A landscape with many valleys, sampled at points; each row gives a point and its height.
From any point a ball takes the steepest step (drop divided by distance) to one of its 2 nearest points. It stops when none of these is lower. Distance is the straight distance between rows; heights are no part of it.
pugom: [ 20   4  -3 -37  -6 -10   4   6 -19   3   3   9  13 -21   5 -17  29   1
  21   3  -5  16  -6  14 -11  19 -21 -11  12   7   8   9 -11  -2 -12 -17
  13  -3]  h=550
Gimon: [ -1 -11 -14   5  -2 -12 -12 -17  21 -10  -4  22   9  13 -11  26 -14  -9
 -15 -12 -17  13   2  -5  -5   8  -2  26  26  -5  25  12   0  11  28  29
  -3  -9]  h=306
Pofi: [  7 -13 -15  16  -4   0   0 -17  24  -8 -22  37  32   7  -4  40 -19 -19
 -15 -12   3  16 -10   6 -15   5   0  27  15   8   8  20   7  -7  18  21
 -39 -21]  h=361
Beni: [  4  -2   7 -15 -13 -19  16  18  10  -5 -12   1  22 -40  -4 -33  -3 -37
  17  -4  -1  30   1   9 -39   3 -14  22 -35   5 -13  22   2 -10 -10  -7
  19  14]  h=158
kiv: [ 20   4  16  -3  24 -29 -12  -1  13 -11  13 -10   9  -4  10  -4 -27  25
  26  27 -18 -19  21   2 -21  11 -16   5   7  18   8 -14   1   8  23  16
   9  -6]  h=471
zopim: [ -1 -21  -3 -10 -10   7  -1  19  -6   2  14   8 -31   3   3  22 -19  31
 -32  -5  22  -2   3  15  28   6  18  -1  13  11  31 -10 -13 -14   8 -12
  -5 -31]  h=464
bekav: [ -1  -3  10 -14  20   8  24   1 -33   1  14 -33  10 -15 -12  13  14 -17
 -11  32  20 -14   2 -19 -11   1 -16  10  11  -8   7   3 -18  20 -15  -2
   3  19]  h=268
Feb: [  2 -16 -19   0 -32  15   5   2   6  -5  26  21 -22  -6   9 -13 -21   2
 -22 -13   9   6   0   2  35   9 -16  14  17 -15  19  -5  -3   4 -11  10
  29 -19]  h=336
vidi: [ -2  -4 -33  16 -29  -2  10 -21   3   9   8   8 -17  20 -11   8  24 -15
 -32 -31  -1  -1  -9 -20   7   4   2 -16  21 -32  -2  -2   2  -6   0  -1
  -7  -2]  h=304
Sevus: [  0 -14   7  13  42  21  -9 -21 -14 -20 -17  -9   7  19 -17  46  -4   0
 -18  14   4 -14   2 -20  16  -7   9  15  32   5  16   5 -16  -6   3  40
 -18  -8]  h=417
Mut: [-24  -4  -2   9  20 -23  -7 -18  31  -4  -7  18  -3  12  16 -22 -12 -14
  23 -15 -16  -2   2  -3  -3 -11 -22 -11  -7   8  -1 -17  -6  -5  -9  24
  -4  -8]  h=371
Vif: [ 11  -4 -18  12  -3   6  11 -30   9  -8 -15  20  46  13   8  26  10   2
 -29 -31  10  21 -10  13  -4   3  -9  -5  22   9  11  28  24  -5   6   0
 -32 -15]  h=408
bav: [  5 -13  14 -13 -27  15 -31  -5 -14  26  15  -4 -20  15   8   3  -3 -14
  -3  25  12  12   3  23  31 -22  31  22  -9   5  18   1 -10  17 -12 -11
  -1 -16]  h=690
vidu: [ -2 -11 -13 -20  -5  -8   4 -13   1  21  11  -1 -16  15  -3  -3   3 -12
  20  19 -16   1 -16  -5 -18   3 -13   6  12  -5  10 -18 -33  16  15   4
 -17 -21]  h=473
Fuvuv: [ -4  -7   1  -8  14 -13 -24  24  -2 -17 -15  12 -22   2 -20   2  -6  20
   9 -15  11  -4 -11   7  -2  29  13 -30  10   6 -10  -3  12 -11  19 -10
  19  11]  h=321
zemov: [-13  -3  14  -1  12   5   9  21   0 -12  10   4  -8   7  22  -2  -3   4
 -18  13  19  -5  -4  17  38  -6 -22  -6   7 -11   4  -7  -9  -4 -13  19
   0   2]  h=208
suz: [-12 -36   4  -3  32  18  -4 -30   1  25   1 -10   7   9   3 -15 -17  -1
  15   1   8 -15  -8 -19  -3   7  12 -18  -7  22  -4 -33  12   6 -19  21
  15  -9]  h=528
filol: [-26   3  19   6   2   0 -24  -4  19 -15 -34   5  22   9  -7   9 -15 -25
 -25 -33   6   3  -5  10 -33   9  16  -6 -12   4   4  14  46  -3  17 -33
 -11  27]  h=482
kifak: [ -2   4   1 -10 -19   6  25  22 -14   0  13 -37   0  20  -7  14   0  35
 -25   9  -7  10  27   7  16  21   1  15  19   2   0   9   2  10  29  14
  19  -1]  h=579
dop: [-25   9 -24   9  12   5 -18  -7   9 -19 -19  29  -7  -6 -27  27   4 -13
  -5 -28  -7 -23 -18  -8 -14  -6  13   1   2 -12  13  34  -6 -24 -13 -15
 -39   1]  h=405
nuzu: [ 13 -12  11  11  11  15  -4 -28 -18   5   3 -25  -3  -6 -20  24  -5  -5
 -10  21  18 -33 -14 -21 -19  -3   3 -16   5 -10 -14 -23   8  -8 -26  11
 -22  14]  h=498
kagu: [  3   3  12  21 -16  -8 -26 -14   9   5 -14   4   9 -13 -13   5  -1 -11
 -18 -21   5  -8 -14  24 -33   4  20  -8 -25   3  -3   9  36 -12  -6 -46
 -21  13]  h=453
Ruba: [ -3 -14  20   6  14 -11 -11  10  22  12   4  10  -9 -22  18   6  -8 -18
   3  22   4   7  -8 -12 -22   9   2 -15  -9   2 -26 -30  17  22  15  -6
  -5   9]  h=264
Visam: [-10  23  -3   3 -14  -2  -8   9  20  -8 -15  21  11  36   6   1  15  20
   0 -23 -26   3  16  24  19  -6   3   3   4   8  -8  14  13 -22  14  23
 -11 -14]  h=769
rar: [  7  15   7  -1   3 -13 -30 -17   6   4  18 -19 -23  23  -1   9  -7   0
  14  31 -15 -37   3 -13 -10  -6   1  -9  -2  -9  -8 -27   7  12   6 -18
 -26   1]  h=796
Lufi: [ -2 -10 -26  -6 -29  -4  10  -8   2   1   4  28 -13 -21   5 -47   0 -27
  12 -17  -1  23 -10  -1   0  14 -19 -10  10 -21  13  -3   7  31 -11 -18
  22  -2]  h=497
baki: [ 15  26 -13   9  15 -28   2  13   3  13  -2   5   5 -17   7  -1  36   0
  22  17 -22 -19  17 -29  -4 -16  10  -3  -7   7 -21   0 -20   3  17   0
 -14  -4]  h=437
zego: [ -9  10   4 -20 -26   3 -24  11  -8 -19  -3  14  -5   0 -19 -22   1   2
  10 -26   7   1  -8  45   0  15 -11  -7   1   0  16  27  27 -21 -25 -26
  15   9]  h=414
rak: [-14  -1 -12   9 -12 -11  12   9  -1 -25  -8  13  -7 -11  -8   2  -2   3
 -18 -27  18   1  -9  33   5 -19 -13  11   1  -5  18  25 -10 -32 -26  -6
 -25  -3]  h=339
Gup: [ -4   7  10  29  -9  13   9 -11 -32 -14  10 -29 -28  11 -23  13  17   4
 -14   9   4 -19  15  -4  59 -20  -4  22  21 -12  21   2 -38 -21 -27   7
  20  -7]  h=551
seg: [ -2  18 -21  -7   1   1   9  22  -5   4 -16   8  18   2 -13 -12   6  29
   7 -16 -18 -15   9  23  -1  -8  13  -2 -24  17  -9  26  -1 -38   4   1
  -9 -19]  h=747
Dep: [ -7   4  -7   6 -16  24 -31  10 -10 -22 -11  10 -23   5 -14   0 -18 -25
  13  14 -23  -1   9   9  13 -27  13  26   4 -28  -3  13 -11   6   3  19
  -1   8]  h=377
Dal: [ 10  22 -41  14 -20   0 -12  -4  12 -20  12  14 -11  13 -19  13 -18   7
  -9 -10 -34 -38  17 -42   9  -8   5  31  12 -24   8   3  -8 -17  17  10
   4  -8]  h=91
matef: [  7  -5  -8  -9   1  -8   8  16  15  -2 -13  -1  18 -20 -11 -19   2 -27
  14   0 -12  37  11  -9 -17  20  -4  18  -1   3 -33  13   1   5   9  18
  40  -3]  h=246
lilap: [ 11   4 -13  -1  15   1 -34 -27   2  19  15  -7  -8 -11   5  12 -17  -4
  13  28 -15 -36  -6 -37   0 -19  27   2  -5   3   5 -12  -5  24  -4 -12
 -21 -11]  h=780
Tedil: [ -3   0   9 -34   7  -2 -22 -36   5  -8   7   0   6  15   9  -6   4 -28
 -12  -3   4 -11 -18   9 -13  15 -25  -6  18   2  22  -2  24  -3 -28 -16
 -12  14]  h=827
dat: [  6  -2 -17 -13  18 -17  -5  28  20  -9  -7  19 -14 -27   3   8   8   4
  11  -9  16  -5 -15 -14   2  23   4 -28   8  13 -30 -18  -3 -24  11  -9
  12  -7]  h=363
Kep: [ 18  15  13   5   6  12  27  23 -14 -15  -7 -13   9 -31   3 -14   6 -16
   6  27  -7  -2   0  -5 -12 -20 -17  11 -11 -20 -26   1 -15 -14 -16  12
  -4  18]  h=330
vudo: [  6  27 -11  -8 -27   0  -9  11  -7 -18  13 -15   1  -7 -16 -29 -16   5
  11   1 -17 -21  23   7  19 -13  -9  19 -16 -12   0  21  10  -7 -23 -14
  15   2]  h=652
fop: [-23   4   2  12  -4 -13 -15 -10  23  -3 -30  35 -23  14 -26  19   0 -29
   9 -16  -9 -10 -16   3 -33   3  -5   6  -1 -10  -8   5 -15 -15  15   4
 -41   5]  h=450
git: [  9 -18  13   5  19  -2 -31 -28  10   2   4  -2 -13 -12  13 -21 -12  -4
  18   2  15 -12 -25 -17   4  -2   3 -35  -9  14 -10 -40  25  -7 -40   7
   9   5]  h=557
tid: [ 22  -3  -1  26 -12 -29 -12 -36   3  36   0 -29  12  -1  -6  -2  19  -2
  13   2 -14 -14   6  -9 -15 -24  16  -1 -12  13  -5 -10 -14   8 -16  -8
 -11 -18]  h=742
mev: [-14  -5  10  -7   7 -13   5   1   4  -7 -12 -16  -3  -5 -20 -29 -16   9
   5 -25  21  -5   1   5 -11  26  -2 -18 -31  10 -11 -21  44 -28  -7 -22
  28  12]  h=343
Zeduv: [ -2   7  14 -17  30 -27 -21   0  -9   0   8 -18  -5 -13  15  -7  12  -8
  45  12  14 -12  -7  -6  27 -20   3   7 -16  28  12   7 -51   3 -23 -13
  17  -5]  h=571
kizis: [ -9   3  38  -5  12  15  16  27  -6 -25  -8 -10  20 -22   9  -5 -19 -17
 -20   3  28   1   0  13   7 -15 -18  19 -31   1  -8  18   5 -35 -38   8
   8  25]  h=335
lobef: [ 18   7 -12  -9   1 -14  18  20  25  -2  -2   5  23 -14  -4  25   7 -20
 -14   8  -4  22  15 -13  -2  29  -1  24  23  17 -37   0  18  -6  14  27
  11  -9]  h=311
vata: [-18  -8   5   3  16  16   7  16  -7 -15  -9  17   0 -25   6 -10  -9 -17
 -19 -14  36   8 -18  20  23 -13  -8  -6 -14 -10   5  17   0 -10 -32  -4
  -2  19]  h=278
Gume: [  1   2  33  -9  -7 -16  27  25  -4  -3  -3   5  11 -33  16 -36   1 -11
   9  14   9  27   3  16 -24  -4 -22   3 -40   1 -14 -14  24  -2  -2 -28
  20  26]  h=241
Faf: [ 14  -7 -21  16  -4  -5  -4 -32  -7  26  16 -19  -1 -16 -10   5   4  -9
  -3   4  -7 -24   0 -40   4 -16  24  12   3  -1  15  -5 -23  18 -18   5
  -2 -16]  h=762
pob: [  2 -20 -19  19   0  35  -3  -2  -6  10 -20  19 -10   6 -10  18  -8  13
 -14 -23   0  11 -19  -5 -11   8  22 -13  12 -11   4   8 -11   3  24   3
 -22  -9]  h=224
Reg: [  6  -4  14 -20 -19  -2  -7  13  11   0  -6   9   1  22   4  -6  11   7
  30   5 -16  41   2  28 -19  24 -13 -10   8   9 -20 -11  -2   4  31  18
  23 -13]  h=514
megil: [-12   7  -4 -18 -30  -1  15  -5   3 -21   6  11   8 -16   3 -37 -12  -7
   1 -23   8  17  -1  32  16  30 -21  -7  10  -4  30   2  41  11 -12 -32
  28   2]  h=461
vak: [-14   3  12  -3 -11  -9  -2 -16  23  -2 -13  -9   7  22   1   4  -3  -8
 -25 -15 -12  17   7  13 -29  17  -3   0   6  -8  10   0  46  20  28 -21
 -13  16]  h=509
nir: [  2  -8  33  20  26 -16 -25   6  -2   2  11 -27 -19  -5  15  17 -20   7
  41  35  -3 -11   5  -6   8 -31  22  -1 -18  24 -12 -36 -33  10   2   2
  -2  -4]  h=627
vep: [ 21  16 -10  -5  -6 -10   3   9   7   3 -16  10  10 -21 -11 -24  -4  22
  34 -16 -17 -15  -3  17 -30   4  -9 -10 -28   9 -18  13  14 -44  -2   1
  -7   3]  h=727
sige: [  7  18  -7  18  -9  -5 -17  21  28  -5  -9  44   0  -3  20   4  -4   4
   2  -6 -20   7   5  14  15  -8  16  -5   7  -4  -9   1  10 -11  20  17
 -19  -6]  h=785
zifug: [ 29  -1  -6  -9 -10 -19   1  -2   9  29  22  -7   3 -23   2  25  15  16
 -16  12  10 -16   4  -1   0   3  29 -14 -11  29  -6 -18   6  -5 -10 -24
 -18 -20]  h=365
Doz: [ -9  -8  11   5  21  18   2 -11 -15  -2 -16 -27  -3  14 -30  36  -2  -2
 -20  20   0 -14  -1  -5 -14  -1   8  11   6  -2  -4  -1  -7 -19  -6   8
 -26  -4]  h=463
Fel: [ -8  -5 -15 -10  19  34  17 -10 -12   8 -11   3  30  -2   5   3  10   3
 -10 -14   7  19  -7 -29  -6  25  20  -6  10  -9   1  34  15  37  15  -4
   8  12]  h=369
vos: [ 23  -3 -10 -24   0 -26  -6   0  -5   4  11 -10  -3 -16   0  -5   7  17
  15  12 -14  -1  13  -7 -29  27 -11  -4  21   9  11   2   7  27  25 -14
  20  -4]  h=512
sav: [ 17   2   5  12  10 -34  -9  -2   6  -3   3 -22   5 -20  -1  31 -18  18
  -7  12  -7 -21  18  -4  -5   2   7  18  10  20  10   1  -5  -1   5   9
  -7  -9]  h=426
Zevi: [  4  -4  -1  -3 -31  22  29 -19 -27  43  15 -24   3  30  15 -12  34  25
  -7   7   7  22  -1   0  14  -7   2  -5  10   5  10  -2 -16  27  -3   0
  -2 -10]  h=570
Nofe: [ 16   2  -3   2  -7 -28 -12   2  12 -16   9 -10 -20 -42   0   9 -32  14
  -4   2  -2 -13  -1  -4   8  -5   7  20  -3   4  16  12 -28  -9 -13  -4
  -6 -20]  h=470
pekod: [ 32   1  -5   5  -4 -18  17  14  -5  18  31 -18  -2 -38  17   6   6  23
   4  19  19 -17  12 -22  16  -7  23 -10 -13  29 -19 -32   0   9 -20  -2
   5  -7]  h=312
nomi: [ -6 -10  21   7  -2   3  41   5  -4  29  23 -27   8  11   3  11  14  -3
 -39  17  43  19  10   5  21   4  -8   8 -11  17  -3  -4   6  11 -11  11
   4   1]  h=502
fuzus: [ 12  12 -15 -19  -7   1 -15  27   7 -30 -23  11   7 -29 -31 -16 -23   4
  29 -12 -14 -21   2   5 -14  16 -14   3 -11  -2 -21  17  20 -31  -5  -2
  16   5]  h=708
buru: [  9  21 -11  17   0 -16  17   1  -6  -4   0   4   2 -26   0  -4  25 -17
   5  12 -11  -4   3 -13   6 -22  -8   0   4 -19 -15  10 -34  -4 -15  13
 -11   3]  h=388
nid: [  1  32  -4  15  16 -31 -22  -4  19 -10 -12 -13   3 -18   6   9   6 -10
  38   2 -26 -21   8 -32  10 -31  20  11 -17   6   1  13 -33  -1   3  -5
 -13  -5]  h=485
Dotul: [ 12  -4  23  10  15   3 -10 -22   8  10   6 -16  -9  -5   6 -15 -10 -19
  18  20  12 -18 -17 -25 -23 -16 -14  -7 -20  -2 -31 -36   7 -14 -34  19
  -1  17]  h=532
nodez: [  4 -10  -8   5 -10 -23  27   0  -2  11   3 -22   0  -3 -21   4   9   0
 -19  -9   7   7   6   5 -25  19  -5   5   1  -6   2  12  -3  -2   6  -8
 -12  -1]  h=427
nok: [-22 -11 -19  11  -8 -16  33  12   1  -9 -12  18   3 -18  -6 -29  -9   1
  -6 -45   6  14 -12  40 -21  -1 -12  -2 -26   0  13  24   2 -14  -6 -15
 -13   1]  h=390
bural: [ -4  14   8  -9  32  33   1  -9 -33  -4   8 -26  13  17   2  -5  18  -2
  10   8   9 -19  -1 -29  18  -4  -9  -1  19 -14  10  14  -8  33  -6   2
  28  21]  h=198
Tet: [-14  -8  -2  11 -11 -30   5 -17  -4  14  14 -25 -21  25  -9   1  -4   3
  -9   3 -10   1  11   6 -12  -4 -12  16   8  -7  33  -1 -24  24  16  -3
   1 -10]  h=472
nonod: [-33   5 -29   9  -4  -1  13  -7   7   0  -5   7  -6  14 -30   6  18 -20
 -16 -39  -1 -11 -12  -8  -7   6  11  -4  -9 -24 -11  20   4 -26 -10 -14
 -25   5]  h=360
Popom: [-17  -7   4  11   0  15  30   5  10  25  34 -25 -14  30   7   6  -7   4
 -19  17   8   3  15 -10  14   0  10  -5  -8  -2 -17 -34  11  12   4  12
   6 -16]  h=466
kode: [ 14   0  -5  11 -30 -20 -12  -5  -3  39   8 -18 -11  10  -4 -11  16  -3
   7  10 -12   8  25   9  20 -22  31  16 -13  12   4   0 -18  15  -3 -15
   9 -21]  h=719
dag: [ -7 -15  27  -8  39 -15  -7   2   3  11   5  -1   3  -9  28   3  -1  -6
  23  15  17   2  -9  -5   4 -26   4  -3 -21  31  -2 -18 -31   7  -9   8
   2  -2]  h=601
bupi: [ -4   7  -6   0  -6  -8  16   3 -10  14   3 -13  -6 -11 -16 -25   9   5
 -12 -19  24   7  -5   8  -8  22  10 -19 -24  -3  -2   8  26  -3  -6 -36
  12   8]  h=384
vanal: [ -6   3  -2 -12 -15  11  15  16  20  -7 -24  27  12  20  14   9   2  12
  12 -16  -4  44 -12  31 -21  26  -9 -12   5  12 -11   1   7   5  48   7
 -10  -5]  h=483
pobeb: [ -8  15 -23 -11   9  30   2 -13  -8  -8  -8  11  36  10  -5  15  23  -8
 -16  -8 -19  10   1 -19   7  -1  12  17  17 -17  14  47  -1  11  11  13
  -5  -6]  h=307
tig: [ -1  12 -11  11 -14   5  27  14  -4  -5  17 -17  -1  34   1  23   4  37
 -10   5 -26  -1  31  -8  19   3  -9  18  30 -10   6  -9 -19   5  39  34
   3 -22]  h=543
podim: [ 10   1 -20   1 -36   3  19 -23  -5  39  18  -5  -3  17  17  -2  40  23
 -17 -19   5  28  -2 -19  13  16  11 -20  20  -8   7  -8  -4  40   7 -11
  17   2]  h=600
futol: [ -5   5  22 -21  30  -6   4   6 -28   4   7 -14   5  -5   7 -11  -5  24
   7  15  18 -28  -8   4 -18 -19  -4  -6 -46  13   0 -14   8 -24  -9 -31
 -17  26]  h=228
Puru: [ 18   2 -16  15  -4  -1   8  10  21  -6 -36  37  34  -5   8  22   5   2
  -5 -33   4  32  -2  25  -5  22  23 -17   7  29 -18  15  18 -15  35  -3
  -3  -5]  h=451
kot: [-14   5 -37 -17 -25  21   4  16 -22  -8   4  31 -15  -8 -10  -8  23   4
   1 -29  -5   5  -9  -4   8   8   3 -10  11 -29  17  28 -27   0   1 -30
   7 -12]  h=500
Zev: [ -9 -12  -7   5 -17  14  46 -23 -11  30  16  -9  18  18  16  -6   9   3
 -34  -4  19  24  -8  12  16 -11  -6   0  -4  -3  24   7   0  18 -12   4
 -22 -17]  h=536
tafof: [  3  18   3  10   8  30  -9   9  14 -20 -23  35  18  11  23  16  -4  -4
 -18  -6   3  13  -3   7   7   6   5 -16  20 -15 -16   5  35  -1  20  11
 -18  16]  h=799
pasa: [ -5  -9   3 -17  26  33  -8 -14 -20   8 -18  -6  20  11  14  -4   2  20
  15  -4  -5  20  -7 -24   1  16  24 -15  16  12   7   8  11  44  21  17
  25  10]  h=412
nuvo: [ -1  -8  27 -14  26  12   8  14  -9 -11   0 -15  13  -9   6   6   5  -4
 -10   7  20   4   6  -4 -20  19  -9  -4   7   8  -2   2  13   9   4  -2
  15  29]  h=192
zakun: [ -8  20  11  11  17 -28 -39   1   8  -3  -9  -3   0   1  24 -23  12 -22
  39  -2 -11   5   8   1  22 -36   5   7 -17  10   1  14 -28  12 -14  -7
  12  10]  h=531
dute: [  0   2  -2  15  -2 -38  -5   4  33   6   9  18 -25 -26  12 -23 -24  -3
  32   9 -18   5   2  -7 -15  -2  -4 -12 -13   0 -21 -24  -6   4   4   7
  -8  -5]  h=318
Rerol: [-15   1   0   5  23  16  -4 -18  -8 -18  10 -23  11  17   1  -6 -22 -16
  -2  12 -14 -22   8 -18  21 -14 -13  24   7 -13  13  13  -6  22  -5  23
  18   6]  h=81
rovi: [ -7  13   2 -11 -10  17   8  21 -17   5   8 -19   4   6 -14 -22   5   3
  -4   7   5  -7  18   9  35  -5   0  17 -10  -4  -3  18   2   2 -12 -11
  40  -1]  h=623
zufa: [-21  -8  -8  24  -9  30  10  -9  -3   2 -18  15  -6  38   6  21  -6   8
 -30 -11  -3  18  -5   0  17 -11  18   2  18 -20  12  10  -4  10  25  13
 -38  -9]  h=293
Sagi: [ -9 -11   4 -22  12 -17 -14 -24  18  18   1   9  14  26  15  -3  10 -13
  24   6 -20   2  -2  10  -7  -6 -20   9   5  20   6 -11 -20  -8   2  16
 -12 -19]  h=422
Zep: [-17  -3  14  11  14  -7  -5  -2  25  -6 -23  42 -15   3   5  -2 -25  -8
  34   3 -13  -8 -17  12 -26 -13 -17   1 -11  -6   1 -13 -24 -10  15  16
 -41  -6]  h=421
bis: [ 11 -17  -3 -15  25  27  15   6 -17   6  -8 -11  28   8   7  -7  11  13
  27  13  -8  11   7 -10   0  10  -6   0  13  15  -7   4 -12  19   9  41
  31   0]  h=460
lel: [ 15  -2  15   9  -3   1  -2  -4   3  13 -20  -2  -3  11 -20 -12   3 -12
  23  14 -13  -4  -6   6 -48   3 -21  -8  -8  -3 -23 -22   0 -16  19  16
  -9  10]  h=225
vari: [ 28   7 -23 -19 -36   3  -2  -6   6  -9  25  33 -11   2  15  -2   5  12
 -25 -20   5  10  -6  13  34  23 -11  -6  35  -7  21  -8  15  -2  -7 -11
  23 -21]  h=389
mavit: [  5  29 -17 -11 -29   7 -10  23  17 -34  -2  11  -1 -27  -9 -34 -23  17
  29 -13 -17 -21   2  13  21 -16 -10  13 -29 -13 -22  16  26 -28 -44  -6
  10   7]  h=681
poseb: [ 26   4  17 -36 -18  12  -7  14 -14  -2   5   0  11   7  16 -12  18  12
  23  24 -12  24   4  24  -3  25 -15  -7  19  12 -14 -14  20   0  -1   4
  32   3]  h=549
sekav: [ 26  23  20  15   7  -5  14   8  -9  10  22 -32  14 -28  16 -19   8   7
  27  25  11 -20  12 -17  19 -30   4  -1 -38  10 -24  -8  -8  -1 -29  -7
   4  14]  h=234
vinub: [  1   1  26 -17  11  21  36  29 -16 -12   1  -1  23 -31  21 -17 -15 -15
 -11  31  11   7  -4   8 -18 -25 -25  17 -32 -14  -8   2   5  -8  -6 -11
 -12  28]  h=313
saban: [  8  19   3  18 -16  14 -15   3 -26   4  18 -20  -9  20 -13  -6  15  15
   2   0   5 -21  23 -11  53 -12   0  17  22 -12   2  14  -7   4 -12   7
  53   6]  h=591
sapad: [-10   0   1  -6 -11   3 -39  10  -5 -32 -16  19 -21   4 -12 -14 -10   9
  12 -27  17  10  -8  24  19  24   8 -23  14  -2   8  -4  35  -8  -4 -23
  32  17]  h=366
boz: [-19 -10  23  19   9  27   7  -4  -2  15  -5 -11  -6  29  16  13   4   9
 -38   2  19  24 -16   1  13  -7  20 -12  -4  -7  -4   3  19  25  17  -1
 -20  12]  h=352
Zuko: [ 10  -4 -41  22 -21   0 -13 -16   4 -13  17  20 -16   7  -4  10   7  11
 -29 -33 -19 -17   7 -39   9   3   9  14  27 -34  30   2  -7  -6  14   3
  16  -2]  h=218
zevef: [ 12  -6  27  14  17   0  23  16  -4  12 -11  -2   9   7   5  18  15  17
  10  34   1  -2   8  -1 -44  -3 -15 -14  -8  11 -28 -35   0   1  32  27
 -20  32]  h=135
pof: [-13   1  21 -15  32  -2 -31  10 -14 -17  -9 -16 -12   4 -17  25  15  -2
  -8   4  16 -10  -7  -7  -5  14   1 -11  19   1   3  13  -6  -3   0 -17
  14  23]  h=262
fuv: [ 12  12  40  -5  17 -22  12  -2   2   1  17 -30  20 -22  20 -13   9   7
  15  17  14 -14   4 -14 -18 -23  -7 -12 -46  25 -17 -28  14 -15 -21 -20
  -4  37]  h=142
sasib: [-11  -5  15  22   2 -12  -9  -2 -13  -4   2 -15 -43   1  -6  24  -3  18
 -24   2  14 -11  14   6  38 -17  18   3   1   2  31   1 -37 -21 -16  -8
  -9 -13]  h=507
Kisib: [  2 -42 -27  -6 -17  33   4 -16 -16   5  -5  18  -1   9   0   5 -10   9
  -8 -29  10  34 -29   4  -5  15   7 -10  27  -8  26  12 -18  14  10   7
   2 -19]  h=294
Luvuz: [  5  -2  23  16  26 -16   9  30  22   8   1  12   5 -12  25  24  19  16
  -9  23  10  13   4   1 -15   0   6 -14 -10  21 -26 -33  11  -2  21   8
 -22  13]  h=209
vada: [ 14  -1  11   4  -3  10 -25  12  -6  10   9  -1 -14   8  19  12 -23   8
  12  37 -13  -7  10  23  18 -23  27   5  -6  12   1 -19 -13   7   7  12
  -6 -19]  h=658
Vodi: [ -1 -24   2 -15  -6 -14   3  -2   4  32  27 -15 -18   8   3  10  -8  19
 -17   7  17  -5   0   9   5  13  18  -7  -8  36  11 -28  -2 -11 -11  -7
   4 -36]  h=415
zonu: [ -9  -5  14  17   9  17   8  -6 -12 -22 -18  -8  -1  37   4  44  -4  31
 -31   4   3  14   8   5  26  -7   5   7  30  -2  23  12  -9   7  17  25
 -22  -7]  h=357
dud: [-10  -8 -40  -4 -18  -6   9   6   1  -6  11  33 -20 -25  -6 -16   1 -38
  -1 -16  -1  11 -19  -5  -8   2 -10 -11   3 -38   3   9 -12  13 -11 -24
 -12  -1]  h=527
sevu: [  5  -4   2   3 -11  12 -25   5  -8  -4 -18  10 -10   0  -6 -24 -17 -14
  34   9 -13   6  -5  13 -19 -19  -8  -2 -10 -15 -14  -5   2   8  -1  12
  11   7]  h=302
gunil: [  1 -13  -9  11  10  16  29  12  -4   3  -2  -5   6  15  -7  10  -8  13
   9  13 -16  -3  16 -12  -2   4 -11   1  14   1 -23 -10 -21  -1  27  54
   3 -14]  h=501
tasa: [ -8   4 -19   1   9   5  10 -32   6  -5   4  -2  27  23  -4  18  11 -24
 -12  -1 -26   0   6 -20   9 -11 -10  41  13  -9  11  17 -16   2   1  29
  -5 -12]  h=215
domuv: [-12  10  31 -20   3   1 -30 -13  11   2   8   4  -7  30  17 -14  -1 -11
   0  18  -5  -5  -7  13  -8  -1 -16 -21  -7   1   5 -25  28  15  -1 -27
 -18   7]  h=813
dazi: [-17  12 -15 -11 -19  31   5  24 -25 -25  -7  11 -20   3 -29  13   0 -12
 -10   0 -22   2   6   9   9  -2   8  27  15 -38  14  34 -21   2  15 -14
  -3  -2]  h=447
defos: [ -7   7  28 -26  24  -2  -9   1 -15 -18  -9  -8   8  -6  -4 -11 -12  22
  -6  -9  22 -21 -12   1 -18  15 -14 -30 -21  13   6 -12  43 -29 -14 -36
   9  34]  h=296
nete: [-26 -22 -16   4  26  15  15 -12  13  21  14  -4 -11   6   4  -3 -26  -5
 -10  -3   2  -7  -3 -32  -1  11  10 -13  -5  -4   1 -19   3  29  11   8
   5 -15]  h=499
zodok: [ -8   3   1   8 -19 -11   0  -8  -2   7 -11   7  -1  -8 -15 -21  17 -33
  -9 -24  14  20  -7  20 -32   4   1 -16 -22 -13  -8  11  29  -2 -10 -49
   0  29]  h=420
pud: [  4 -12   3  -2 -10   6  16   8  -5   3  21  -3 -16   6   8 -15  -2   9
  -7   5  19   6   1   5  29  22 -33  -3  27  -6   5  -8 -11  11  -6  21
  43  -3]  h=279

Where does a ball stop that starts at each point below?
rar -> vinub
dag -> vinub
sige -> fuv
vak -> fuv
saban -> fuv

Call two points neighbours if one is among the 2 nearest of the other. Go from one point of each pair to the other, from neighbour to neighbour, staying as low as possible. Name the highest point that can't be avoided.
nuvo and tasa -> bekav
Beni and vata -> kizis
sav and fuv -> sasib
zevef and nuvo -> dat
